A landscape with many peaks, sampled at points; each row gives a point and its height.
From any point a climber steps to the highest of the 2 points nearest to it. It stops when none of these is higher. Distance is the straight distance between rows; heights are no part of it.
J_146 height 471: [  7   8 -20  34 -20  10  10 -21  30   5  -6 -29  -4 -41 -33 -25   0 -25
 -22 -22 -19 -18  39  11  -9   9 -13  19 -25  33  32  30  -8  -6 -19   4
 -19   2  10]
J_498 height 657: [-25 -21 -10 -30  -3  -5  45 -19  -5  -5 -25 -14 -20 -22  13 -36  21  18
  46 -16   0  29 -22   8  60 -12 -13  -1   3   0  22  10  10   8 -20   3
 -16  19 -30]
J_86 height 557: [-21  -4 -22  24   9 -13 -14 -21 -40 -17   1  15 -35   5 -45  15   4  -5
 -22   8   7  -5 -22  -8  22  -1   4  -9   4  -1  30  -8 -29  -1 -19  15
   0  17   3]
J_795 height 307: [-31 -29  10  -9 -12  -7  22   0 -20   0  14 -46  25 -37  -8  -8  31   5
  -5   0 -21  12  15  -7  23  23   4  21   9  -2  20  90  28  -2  -5  19
  -3  18 -16]
J_451 height 677: [  6   4   5 -15  -3 -22  19   0 -12  -4 -34  13 -21   0  22  10  20  19
  21  21   3  38 -49 -14  17   4   0  -2  -1  23  -4 -69  21   7   4  -6
   0   9 -20]
J_174 height 358: [-27 -11  -9   6  11  12  12  20   2  21   9  13  28  12  37 -13 -17  -2
  10  18  22   1  24 -20  -2 -30  -2  -1   3 -13 -33   6 -11   3  16  16
  18 -20   0]
J_17 height 384: [ 10  -4  -1 -18 -16  20 -18  16  19   8   7  27  12  16  12   5 -27  14
   5 -18 -11 -30  39 -12 -27  14 -29 -15  -5 -29   1  31 -16 -30   1  -2
  -6 -17  24]
J_414 height 271: [-30 -19  11 -48  -7  15 -10 -13  -3  -6  44 -16 -21   0 -16 -31   8  10
 -14 -29  -8 -35 -12 -12  16  25  -4 -12  28 -50  30  49 -19  16  -8  16
  -2  30  -2]
J_581 height 393: [ 54 -15   1  45  28  -5 -26  12  21  10 -18 -27  25   1  26   0 -29  28
  16  38  -2   1  21  -5 -27  10  22  22  12  -6 -14  26  34  -9  25   3
  16  -8  13]
J_514 height 29: [-51   4  24   5 -21  -8 -48  -2   5  19  35 -25 -26 -44 -25  27  26 -21
 -14 -45 -29 -36  15  -2  -1  17 -19  -6 -28   7  34 -27   2  -2 -53  -4
 -19   9  15]
J_690 height 216: [ 13  50  27  25   7 -10 -17  13  26   2   3   6  14 -10  -1  19  10  15
 -17  28  13  -1 -21   3  -5  11   0  10  -9  22 -22   1   0  16  -4 -26
  -2 -13  33]
J_50 height 606: [  8  18   1   7 -24 -29   5   0 -37 -34 -22 -23 -23 -17  -8  26   5 -14
 -20  18 -24  34 -24   2  14  47   0  -1   2  -3 -25 -11  19 -14   2   2
 -23   0 -12]
J_165 height 18: [-31  22  27  -5 -15  -5 -10 -11 -19  13  31  13 -45 -11 -36  46  24 -27
 -34 -21 -14 -27 -18  -1  19  11 -24 -10 -15  -2  16 -36   2   6 -38 -16
 -23   4  12]
J_178 height 488: [ -2  -4  25  -3  -2  -6   0  10 -32  -9 -14 -33  12   2  28 -15  -9  37
  49  36   0  13 -24 -15  25 -22  14   9   8 -19 -50 -13   9  24  17  -9
  14  11 -44]
J_328 height 329: [-20   8  26  24 -17 -11   8 -18 -44  -4  31 -55  19 -21 -50  19  21  -9
  -1   2 -49 -10   7   7  18  12  26  10  20 -15   4  85  17   7  17  26
 -12  17 -17]
J_634 height 369: [ 30  26  -7 -22  40   3 -10  -9 -13  -9   0  10   6  17  34   5 -15   3
  15  29  33 -12   6  15 -22  -4  19 -10   0 -26 -68 -66 -11  18  24 -34
  36 -31   0]
J_538 height 719: [  0   8  15 -19 -13  39  -5  20  25 -21 -15  33 -13   7   9  28  -1 -13
 -36  -3  33  -5 -23   7 -29  11 -29   1 -12   3  30 -53  24 -30 -23 -35
   0   2   2]
J_133 height 325: [ 16  30  11  34 -10 -11  30  -9 -23   3  15 -30   5  -5 -35  20   7  19
   6  38 -41   1  -8  12   3  24  10   4   3 -20 -37  31  13   0  38   3
 -34 -22 -17]
J_647 height 280: [ 30   3 -13  -2  -6 -17  21 -12 -10   1  -8 -16 -24  -9   3 -22 -23  12
  43   8 -17  39 -19   7  27  37  16  -4  19   6  17   3  19 -17   1   8
 -39  19 -17]
J_577 height 331: [-14   1  15  31 -10  11   8  14   5  25   2 -14  21 -24 -22   9  27  -6
 -27 -19 -14 -14  42  19 -14 -42   2  16 -24  19   2  29 -11  19   6   3
  20 -10 -16]
J_314 height 264: [-32  16   5 -40  12 -57  12 -10   6 -24 -13  16 -13   7  25   7  21 -24
 -17 -17  19  33 -12   9  31 -26 -25 -10 -20  34   1 -39 -12  45 -11 -32
 -12 -15   1]
J_963 height 277: [ 42  -6 -18  17  13  13 -17  -5   6 -14  -4   5   1  32  -3  48 -34   9
   0  14 -13  -7  24   4 -35  29  -6  -6   3 -49 -15   1   6 -39  25  -5
 -24 -18 -16]
J_323 height 359: [-57  14  30  33 -28  17   0  -1 -35  27  31 -34  28 -25 -35  24  18  -8
 -14 -16 -40 -13  22  -6  14 -19  -3   9  -5   6 -10  67  15  19  -2  -4
  -3  30 -18]
J_28 height 93: [  5  17   9  14   0 -21 -26 -19  -5  17  13  21   2  -1   9  21  -2 -34
  -3 -46 -13 -48  24   9 -11 -11 -11   1 -22  17 -19 -23 -60  17 -18  -3
  15 -39  21]
J_217 height 429: [ 19  -2   5 -10 -18  -6  11  -7 -12   6 -21  -2  -7  -8 -18  10  33  -5
 -42 -13 -28 -16 -40  13 -14  18   2   8 -16  -1  37  -7  10  -9 -13   0
  -1  -2  20]
J_781 height 77: [  5   8 -18  -1  34  31  -7 -26   8   8  -8  40   0  29  -1 -17 -26 -26
 -18  14  49 -16  16  -7 -29 -42  -1  -8  -7   8 -20 -38   0  -6  15  -3
  28 -21  19]
J_120 height 421: [-19 -20 -21  17  11  21  12  16   5 -13   5  27  -2   7  12 -16   5  -5
 -10  27  28  -3  -5  20  -4 -12  -6  10  -2  -4  13  -8 -16 -14   3  40
  -4 -17  -9]
J_310 height 354: [-17 -24 -53 -37   5  -7 -32  -1 -37 -23  -2  23 -31  11   2  -7  -8   8
 -30  -8  17   9 -26 -26  13   2  -6  -7  10 -38   3 -14 -10 -42 -11  11
 -23  43   8]
J_678 height 446: [ 29   3   0  14   3  26 -12   1  34   4 -15  18  17  21   0  10   0  17
  -2   2   7 -40   6 -18 -41  -2   0  -5   9   8   7   7  -4 -18   3   8
  17  -6  40]
J_70 height 248: [-34  -9  -1  -4 -16   0 -18  -2  -9   4  44 -21 -33 -16 -46   5  11   8
  16 -27 -20 -35  15   2  19   4   5 -21  12 -26  42  32 -33   1 -30  22
 -15  20  -8]
J_556 height 302: [ 30  -4  -9  21   6 -18  -4 -30  -8  -3   4 -30   0  29 -36  42 -12   1
   3  21 -38  -5  13   7 -22  32  -1  -9   2 -33 -13  38  14  -5  22   6
 -40 -22 -13]
J_601 height 301: [-12  24  -5  43  16   6 -19  16  18   6  12   7  37  -5  17  26 -24  24
  -2  22  15   1  48  -1  -7 -12   1   1   9   1 -40  26 -26   7  22   3
   3  -9  -4]
J_826 height 311: [-32 -12   0  -6  -5  12 -12 -28   9  -1  34  -4   3  -6  -5 -18 -24  -6
 -45  27  -1 -16 -22 -31  -6  58   2 -22  19 -24   8  21  20   1  22  34
 -11  27  20]
J_183 height 356: [ 42  39   2  30 -20  -6  36  -5  10   8  -2  -3   3 -17   1  16   2  -6
  14  22 -37  13 -12  19  -5   7  14   5   0  10 -34 -20  20 -29  18  -9
 -24 -37   4]
J_922 height 524: [ -5  22   1  33 -20  -7   0 -25  -7   6   1 -38  15 -14 -35  -5 -26 -23
 -30  -1 -22 -15  16 -16   1  26  -4  11 -14  14 -17  52   5   8   9   9
 -17   7   3]
J_650 height 565: [-56 -17   7 -19 -16  -6   1  32   3  -8   8  20   6   4  20   9   7 -16
 -40   2  15   8  -1 -25  12  -6 -33  -9 -20   2   1  -3   4  14 -10   8
 -11  -2 -10]
J_743 height 676: [ 42   3 -30  -1  22 -24  -6 -34 -21 -21 -29   8 -24  10 -11  43  12  16
  20  14  -1   8 -29  10  -6  27  22 -17   5  -5  12 -12 -23 -23  -8   1
 -16   4  26]
J_470 height 303: [ 39  -5 -27  17  16 -10   8   5  18  -4  -2  -2  -9  -1   9  -6 -20   1
  55   3 -12  30  35   4   9   2  28 -11  38  14  19  10  13 -27   4  18
 -11   3  10]
J_418 height 363: [ -6 -18  12   5  20  12  -7 -14  -3   7 -20   7  -1  12 -15 -15  -2  11
 -41  13  21  20 -22  16  -8  25 -15   6  -5 -10  27   3  33   4   1 -12
   1  19 -14]
J_176 height 386: [ 41  16  -5 -18   5 -31  16 -13  19   6 -21   1  -1 -20  16  -1  23   4
   9 -14 -13  13 -27   3  11  29  16  -3  -6  28  -5  10  -3 -14 -19  -7
 -20 -13  55]
J_477 height 416: [ 14 -23  -2 -21  29   3 -37   4 -13   3 -12   7  -9  25  37  -5 -30  24
  45  24  13  17   7 -11  -7  15   5  -1  -6 -41 -46 -28   9 -31  12  -4
   4   4  11]
J_347 height 420: [ -7  -2 -17  26 -17  50   2  -2  55   7 -13  -9  11 -16  -4 -28   6  -3
 -23  -8  -5 -40  55   4 -25  30 -27  18 -27   3  28  24   9  -9   7  11
 -17   8  -4]
J_533 height 293: [-13  -7  -6 -26 -25  27   2   2  26  -2  32 -18   3  -6  -5 -49 -25   5
 -26 -12  -3 -31   7 -30  -2  44 -12  -8  -1 -18  19  44   0   7  -4  24
 -26  17   1]
J_969 height 432: [ 43 -21  -3  -2  18  -2 -24 -13   5   2  -8 -25   4  19   5 -16 -28   8
   0  10   0   8  10 -27 -15  43   5   4   8 -28   6  51  46 -13  12  16
  -7  10  24]
J_851 height 161: [-13  12   7 -22 -22  -2   8  26  48 -22   8  -2   9 -22  28  -5  23 -12
 -16 -18  -1 -13   0  18  -5 -20  -7 -10 -19  40  44 -37  -9  -7 -29 -15
  -5 -28  13]
J_395 height 440: [-50 -17  -7   7 -22 -19  14   0 -55  -8  -7  -5 -24 -27  -5  43  33 -24
 -18  -5 -35   3  -7 -13  27 -11 -13  -5 -14 -10   8 -18  -6 -13 -21  25
  -6   3 -28]
J_136 height 14: [-60  -2  35   3 -24 -30 -30  37  15   1  12   6 -10 -16  -9  28  36 -18
 -23 -50 -13 -13  18 -20   6 -36 -22  -4 -30  33  38 -18   5   9 -40 -13
  -3  18  12]
J_621 height 553: [ 12 -28  -7 -19  22  38   3   4  20  14  10   6 -17   4  -1 -52 -11  15
  41 -14  32  22   6  22  22  14   8  18  22   1  47  10   2  -7 -10  -1
   1  29 -21]
J_109 height 288: [-28  -8  15   0 -15   4  45  -3   0  20   8 -24   0 -30 -20 -17  27  -4
  -3   0 -28  19  12  22  13   0 -13   5 -13  -2  10  40  33   2 -16   4
 -18  -1 -22]
J_384 height 247: [ 36 -17 -32  31  37   7 -54  16  17 -31  11   1   1  43  -3  24 -41   8
  24  37   3 -17  32  -8 -44   9  15   9   9 -29 -28  -1   2 -47  39  25
 -21 -19  16]
J_768 height 371: [-36  -2  23   3  -8 -28  51  34  -5   2   5 -23  27 -17  -9 -30  22  -4
  15 -12  -1  21  -3 -14  30 -51  10  27   8  32   5  40  19  27   0  -3
  11  12 -16]
J_568 height 808: [ 30  -1 -29   1  20  -1 -24 -21 -22 -18 -10  36 -19  16 -11  41   0   3
  -9  -3  38 -20 -31 -11 -13  -6  15   1  -1  15  14 -29 -42 -30 -10  -2
  -1   7  56]
J_494 height 702: [-23  -1  20 -49 -20  -5  20 -26 -24  -8 -21 -20 -33   3   0 -23  27   7
  21 -19 -10 -10 -43 -10  51 -17 -18 -12  -1 -27   2   7 -14  31 -15 -12
 -23  16 -23]
J_321 height 413: [-18 -18   7 -13   7   3  19  32  20   9  -5   2  19  -1  -2 -33  -4  13
  13 -27  23  34  24 -19  12 -20  -5   9  14  22  14  38  25  15 -11 -15
  21  26 -19]
J_891 height 114: [ 35  -8 -48  16  21  36 -15 -23  22  10  -9  22  12  11   2 -27 -43 -19
   1  -7  31   6  38  10 -36 -15  16  -2  19  12  -9 -10   0 -31  15  -2
  12   4  14]
J_814 height 335: [-36  26  33   8 -27 -33  35  16  -4   4  13  -5  18   2  -1  -3   5 -32
  -5  -3  -6  22 -13 -24  23 -58   2   4 -18  56 -31   7  25  24   6 -22
  -4  -3   2]
J_576 height 298: [-28   8  12 -16  -1 -43  24  25   6  -6   6   9  32   5  35   5   4 -18
  13  -1   4  37   1 -24  14 -66  17 -13  12  34 -28 -25  30  42  19 -18
  29   4 -17]
J_339 height 455: [-14  -5  -4 -13  22  -9 -30  15 -24 -18 -10 -21   1   2  45 -10 -40  17
  43  31  33  33   2 -18  14 -15  10  11  -5 -22 -80 -32 -17   7  12 -27
  25  10 -24]
J_333 height 341: [  7 -18 -32 -39  32  12  28 -38 -15  12 -15  29 -19  23  17 -37  -8 -18
  31 -14  30   5  -8   4  18 -31   0 -19  11 -11  -7 -17 -15  -3   3   3
   9 -21   2]
J_104 height 62: [  1  13   3  26 -20  -4 -18 -12  -9  31  25 -17  10 -10 -15  23  -8 -23
  16 -62 -38 -40  44  16  -9  -6 -23   3 -33   5 -11  32 -36   8 -16 -15
 -12 -18   5]
J_406 height 587: [ 14   8 -10  63 -10  -9   3 -17 -21   1  11 -32   4  13 -66  21 -35 -20
  -6  -1 -48 -41  26 -15 -14  -3  14  10  -6   7 -28  37 -19  10  19   3
  -5 -15   0]
J_117 height 479: [ 26 -15   4 -21  18  19  58   5  20  29  -3  17 -10  -3  -8 -48   9  -1
  39 -21   7  14   9  17  18 -12  29  24  31  32  32  -6  19  12  -5  -6
  27  -3 -16]
J_970 height 362: [-11  -8   7 -25   1 -29   7  -8 -27 -10 -30  13 -13  20  29  18  30 -12
  -8   7   1  -6 -13 -15  10 -39  -7  -4 -12  -1 -18 -36 -29  24  14  10
  21 -31  -2]
J_153 height 570: [ 36 -13   8  11  34  35 -17 -24  -5   8   4   0   6  27   5   3 -40  23
  15  33  52 -18 -42 -10 -31  46  15  10   5  11  11 -16  25 -25  -2 -15
 -10  28  48]
J_306 height 408: [ 16  25  -8  16 -18   5  31 -17  27  15  -6   4   3 -16  -7  -2  -7 -33
  -5 -10 -20  -2  19  17 -11 -11  -3  -6 -13  36  -3   3  10 -17 -10  -7
   0 -29  24]
J_530 height 542: [-13   8  -8 -18  -4 -17 -11   1   1  -6   0  11  -5  -6  17  -4   0   1
   8 -18  12  12   6   4  15 -14  -5 -19  -4  17   7  16 -49   7 -29   1
   0  -2  17]
J_372 height 477: [  5  -1 -10  -5   2 -16 -20   1 -15 -15 -14 -11  15  -3  28   3 -14  10
  16 -10   9  31  12  17  10  18 -19   1  -8 -19 -15  51 -33  -2  -5   2
 -16   1  -5]
J_946 height 654: [-14  24  28 -27 -20 -24  22 -14 -15   1  -2 -11 -11 -13   5  -1  28  23
  14  -9 -28  15 -35  -8  28  21 -12 -13  -8 -14 -28  16  -1  17 -10  -1
 -36   2   2]
J_550 height 837: [ 23   0  27 -10  -4  23 -11  30  25   6 -25  28  12  13  28  29   2  10
  -4  20  14  16 -27  -3 -30  20 -11   1  16 -11  -1 -50  39 -26  -1 -22
   6   2   7]
J_518 height 505: [ 12   7  -8  -3  14 -14  44 -22   3   9   1 -11 -19 -20 -21  -4  48   6
  55 -25 -33  10  23  36  25  -9  19   3   7  10  12  26 -18   2 -13  14
 -20 -14   7]
J_757 height 491: [-43   1   9  20  -2  -6  19  21  -1  -9  -2  22 -23  -9  -2  26  33 -20
 -28  23  -2   1   0   6  16 -21  -9   1 -18  20  27 -23 -10   9 -13  24
   6 -15  -1]
J_55 height 201: [ 21  14  -9  20  -5  17 -22 -16   4  -8 -18   5   9   0 -15  -6 -23  -9
 -37 -19  20  -8  27  19 -33 -25  -7   9 -31  -3 -14   7 -32   5   8 -25
  21   5 -14]
J_11 height 430: [ 34   0  10  29 -34  38  -1  30  11  -9   4 -16   7  -4 -14  -3 -27  14
 -16   6  -9   5  19  16 -20  -1   5   2   4  -6  13   9   8 -16  14  -2
   6  11 -47]
J_878 height 330: [-12  21  14  27   7 -10 -12 -24 -18   9 -14 -17   0  -4 -43  -7   4  16
 -20   6   8  26 -14  31  18  -3  -5  -6  -2  -3  -2  39   9  21  -5 -13
  10  22 -17]
J_919 height 434: [ 13 -31 -13  12  21  -6 -44  12 -16 -21  -2 -12  14   7  19 -33 -26  24
  19  11  27  35  -2  15  11  14   8  25  25 -16  -3  37  -4  -3  15  22
  -5  22 -17]
J_456 height 313: [  9  12  23 -26  -9 -20 -10  29  15 -27 -18  20  13  21  39  24  28 -25
 -36   7  15  -5 -15  -2 -16 -27  -3   8  -2  22 -13 -52   2  24  18 -26
  27 -29   7]
J_682 height 476: [ 34  -5  -8   0  -1 -10  25 -14  14  18  -8 -21  11  -5 -23 -30 -11   2
 -12  -9 -15  -7   7 -24   3  30   3  24   4   7   1  70   9   3  -4  12
   3  -7  29]
J_476 height 523: [ -2  -3  22  15 -14  -8  -3  44 -10 -10  -6  -4  20  10  13 -12   0  32
   7  32  10  31 -28  -7  -1  -2   7   5   8   7  -7  -9   9  15  17   6
  24  19 -36]
J_484 height 712: [-19  -9  -9  23 -11  33  -6  -3  -9  -8  40 -41  17  -6 -11  12 -24  -6
  -9  19 -18  -6  44   2  -8  22   5   4   8 -18  24  57  18  -4  20  31
 -31  13 -44]
J_864 height 273: [ 21   5  12 -21   7 -18  12  19  38   0  -2  16  52  13  46 -19  12  -9
 -12  -3  10   9 -15  12 -21 -17  12  -1  13  34  -6 -57  47  28  17 -34
  25 -17   0]
J_432 height 328: [-32 -17 -29 -26 -30  -5 -34  15 -10 -25  23  -4 -13 -10   0  -9 -18  -1
 -40 -29   6   5  -6 -32   7  19  -3 -23   6 -16  26   8  -4 -25 -21  14
 -13  53   0]
J_689 height 741: [ 26   0   1  11   0   8  -6  24  -2 -20 -31  11 -19  -5  16  28  -9   0
  -1  51  20  30 -42  -9 -12  25  10   9  12  13 -12 -78  25 -34  -2 -12
  27  14  -6]
J_9 height 333: [-43  -6   6  -7   5  24 -23 -29  -8  -9  12   9  -2   8 -27  -5 -12 -13
 -79  10  16 -10 -18 -12 -23  32 -24   1 -13 -33  -8   0  16  15  17   7
  12  23   3]
J_652 height 383: [  7 -24 -23 -23  18  13 -23  -3 -17   1  -1  28 -18  25  13 -19 -34  14
  21   0  18  23 -25  -9   6  18  -3 -14   8 -18   4 -23   8 -39  -7  -5
 -17  28   6]
J_638 height 485: [ -2  -9  -5  16  -4   1  -9 -16  -8   5  -2   8 -11   6 -48  30  11 -10
 -28  -5 -22 -27   0  -1 -25  16   2 -15  -1 -27  27  15  -8 -13 -11  22
  -2   2   7]
J_960 height 283: [ 23  23  13   3   5 -23  22  13  17  15  -1   0  22 -13  27  -7  13  23
  52  17 -15  22 -12  -9  16  -9  31  -7  21  23 -38 -11  25   7  17   9
  10  -4  19]
J_900 height 392: [ 24 -31  -6  -9  -1 -14   1 -13 -19   4 -36 -13  -3 -11  -8   2  23  18
 -18  -3 -12  30 -15  15 -10  31  -4   1   3 -19  26  19  29 -21  -2  18
   5  13 -19]
J_353 height 684: [ -2 -13  -4  14 -24   5  18  -5 -25  14  10 -16  13  19 -27   5 -28 -13
   8  -4 -28 -41  11 -38  -4 -26   4   5  -6 -19 -25  30 -32   4  11  13
  16 -26   8]
J_534 height 42: [-17  -6  25  30 -21 -19 -58  -9 -14  28   6  -4  -3 -17 -12  47   7 -21
 -29 -65 -29 -34  22  -4 -15  25 -19  11 -27   8   1   9 -10   4 -32   2
  -2  10  14]
J_522 height 351: [  5 -20  -4 -15  26   6   5 -18   2  21 -15  18   9  14  33 -40 -28   6
  24  17  27  30 -30  -3  20  -2   4   0   9   2  -9 -27  17  14   2  -5
   4  -3   7]
J_472 height 182: [  6  23   5   5 -23  13  -6  10  14   5  19  14 -26 -24 -33  41  35  -3
  15 -19 -27 -22  11  33  -3 -12   6 -13  -2  11  33 -16 -27 -19 -28  -3
 -13  -7  17]
J_82 height 480: [-17   6  27  17 -12  20  -5  27 -18   2  12  -5 -11   5 -14  12   3  22
   7  27  -8  13 -11  23   2  19  -6  -4  11 -32  -3   3   4   5  22  12
   0   6 -47]
J_656 height 403: [  8  -5 -16 -28  10  20  32 -16  11  23   1  25 -24  18 -22 -30   1 -15
  19 -20  21 -12   4 -13  16 -45  13 -11  16  16  43   0  -4  -2 -11  -8
  22   3  23]
J_507 height 342: [ 52  -5 -31 -22  33 -15  21 -18  30   2  -5  12  14   0  28 -12   6  -1
  42 -10   3  -1  17   9  -8  20  31 -16  32  16   5  14  -5 -21  -5  10
  10 -26  45]
J_337 height 602: [  9  -1  16 -19 -24 -10  -5  16 -21   0   2 -19  -9  19  -3  -1 -17  11
   3  17 -15 -28 -32 -42   0  11  -9   0 -10 -44 -44   6 -16  14   6  -2
  10 -21  20]
J_236 height 414: [ 15   4  18 -21  30  -9 -28  12   1  -4 -11  -7   5  18  30 -21 -31   6
  21  27  35  12 -25 -13 -11 -16  18   5 -13  -1 -46 -67  15  30  24 -45
  40   3  -4]
J_704 height 630: [-36 -28  -9 -11   3 -22  17   7 -13 -15 -27  28  -8   1  27   9  28  15
 -22  16   6  41 -32 -19  26  15 -20  -7  -6  -9  18 -28  23  -4  -8   9
  -5  16 -25]
J_318 height 406: [  2  -2  -2   0 -25 -30  18 -30 -55 -16 -43 -13 -20 -14 -16  22  41  -3
   5  -2 -30   7 -14  -1  21 -24   7  -3 -14   8  -6 -30 -18   4   2  24
  16  -2 -17]
J_118 height 456: [ 10 -20 -13  13  15  43   0  -2  12  -1  27  19  -7  36 -18 -20 -27  22
  22  29   6 -11  -9  23 -17  25  -2  20  16 -32  17   4 -11 -11  20  32
 -21  -7 -14]
J_213 height 583: [  8  -6 -24 -11  25 -12  32 -25   2   7 -11  24 -24   3 -16  15  38  22
  40   1  -4   1 -10  21  18  -6  16 -16  19  11  27 -13 -29  -3  -5  24
   0 -11  19]
J_896 height 237: [  9  23   9 -25   2   6  40  12  31   8  34   9  16   4  24 -30  20 -17
   2   6   9  -3  -3  26   6 -32  19 -10  20  25   8 -47   8  40  20 -17
   5 -31 -11]
J_163 height 261: [ -7   8   8   0  -6   6  12  20  25  16  -1   5  22   1   7  -5   4 -18
 -30 -23   6  -8  36  12 -30 -61 -24   2 -25  13  -9  -8   0  29  13 -39
  20 -15 -25]
J_264 height 466: [ 28 -24   0 -12  14 -10   1  21   7   3 -15 -16  36  -6  35 -41 -11  27
  27 -16  13  29  13   0   2  -3  15  20  23   2 -13  27   7  18  13  -9
  38   5  -8]
J_193 height 251: [ -7  42  28  27  -8  19 -36  36  25 -11   9  22   2  -4   1  39 -12  17
 -18   3  15 -26  12 -16 -13  13 -25   1  -3  -1 -27   3 -26  16   4 -13
   8   7   8]
J_235 height 219: [-15   3   7 -11  -2  15  13   8  11  12  22 -17 -37 -20 -46 -18  34  13
  14  -7  -3 -12   4  24  16 -23   2   1  -4   0  56   1 -19   5 -28   5
  -1   7  -8]
J_234 height 567: [-13   1  15   4 -35 -23   7  41 -29 -42 -19 -17   2 -14  18  24  10   0
  -5  28  -2  31 -26 -28  14   7  -3   8  -6   9 -41 -17   1   5   8  13
  19  -3 -31]
J_968 height 643: [ 46  12  16  -1  36  35 -10 -11  20  22  -8  11  37  12  22  -8 -28  27
  13   7  45 -14 -15  14 -26  15   7  18   6  21  -2 -25  21  -1   5 -56
   6  -2  31]
J_374 height 156: [ 25  -2 -36  27   3  26 -25 -16  10 -15   2   2   5  24 -28 -12 -32 -14
 -17 -19  11 -30  56  -4 -28 -14  -2   9  -4  -5  -1  31 -32 -22  22  15
  -6  13  11]
J_653 height 433: [ 22  22  10 -41   2 -17  52  -3  16  30  -2   0   0 -13  17 -26  20  -3
  35 -46 -19  13   8   8  27  -5   8  -4  -1  28 -11  16   1   5  -7 -11
  -9 -17  34]
J_148 height 312: [ 48  16  -4   9  12 -29 -11  15  12 -16 -17  -8  28 -16  38   8  25  27
  24  13  -9   9  -7  16 -15  13  37  -2  18   7 -36 -19 -12   4  24   5
  34 -17   6]
J_125 height 45: [  2  -2 -36 -32  27  15 -25  -5  20 -11   1  48  10  19  47 -24 -30 -28
 -15  -5  51   6   7  -8 -23 -19   6 -16   9  28 -11 -62   4 -29  -8  -8
  -1   2  26]
J_119 height 198: [-23  -7  -5 -39  -3  -3  16  27  37 -15  18   8   3  12  32 -39  11 -22
  -8 -10  24   3  13   3   5 -50   1   2   1  31  29 -23  -4  30   0   3
  19 -15 -13]
J_404 height 428: [-29  -8 -10  12 -21  42  -2 -14  25   5  -5  20 -15  -7 -20  10  -4 -27
 -32 -11  -8 -42  31  -6 -33  24 -36  -9 -19 -11  27  -9   5 -16 -10   7
 -17   3  13]
J_366 height 621: [  9  -5 -16 -30 -11  13  21  11   6 -10 -26  30 -30  -8  30  28  22  -3
  -3  -1   0  12 -26  19  -7  11 -17  -9 -11  -5  29 -59  -9 -31 -14  -4
 -13 -22  -3]
J_241 height 401: [-51  -7  21  27 -15 -10  -5   6 -39  28  15 -16   0 -29 -33  32  35 -35
 -15 -19 -37 -17  18  17  10 -16 -13  12 -28   4   9  11   1   4 -13  21
  -1  -4 -18]
J_625 height 129: [-18  18  15 -21 -24 -17 -20  20  19   1  13  21  -8  -2  41  28  17 -44
 -16 -42 -11 -32  16   7   3 -39 -15  -6 -18  23   8 -42 -30   6 -14 -16
  11 -32  19]
J_958 height 295: [-23  17  28 -19   1 -27   4   3  -2  -6  -7  -5  -3  -1 -14  -5  36   4
 -23  -8  14  20 -30  22  17 -17 -17   4 -22  14  17   1   4  46  -9 -34
  -8   6 -13]
J_149 height 648: [-15   8 -19  18  12  -1 -35   0   8 -15   4  38 -18  13  -7  12 -18   7
 -14   1  24  -3  -8 -32  14  -9  -4 -19   4  17   9  -5 -25 -10 -26  11
   3  34  31]
J_315 height 516: [ 19   2  10  20  17  31  -9   5  14  17   9   3   2  33 -22 -13 -23  32
  20  42  18 -15 -23 -20 -14  22  13   1  11 -10  -2   8  15  -1  13   5
  14   7  25]
J_541 height 314: [ 10  24 -22  -6  18   8  25 -21  -2   5  23  24  10   8   8   8  -3  -4
  23  16   6 -17  17  33  -9 -16   9 -21   8 -24 -43 -36 -30  16  16  -7
   7 -45 -18]
J_875 height 792: [-35 -20  -6   4 -17  19  -2 -12 -36  -6  36 -28  12  10 -26   5 -28 -17
 -10  15 -21 -29   3 -19  -3  18  -5   2  11 -49 -13  53 -11   5  13  28
  -8   2 -25]
J_134 height 614: [-25 -28  -6  -8  13  16   9 -13 -20  -5  -5  -5 -11   6  -3 -57  -3  18
  21   1  26  22 -28  28  35  -3  -9   5  15 -28  33   8   6   2 -17   3
 -11  37 -52]
J_586 height 350: [ 56  -1  -2  28  42  -2 -29  -1   6   6  -9 -13  28 -10  32 -12 -14  29
  20  24   7  25  10  35 -19   8  34  14  21  -3 -13 -32  16   8  29 -21
  33 -10  -9]

Call two points neighbours if one is among the 2 nearest of the other. Go from one point of each pair to the other, from neighbour to neighbour, staying as high as possible. Name the lowest point that can't be avoided.
J_149 and J_264 | J_919
J_353 and J_494 | J_337
J_568 and J_146 | J_347

For each start below, name the point where the climber stops.
J_28 | J_395
J_125 | J_395
J_470 | J_568
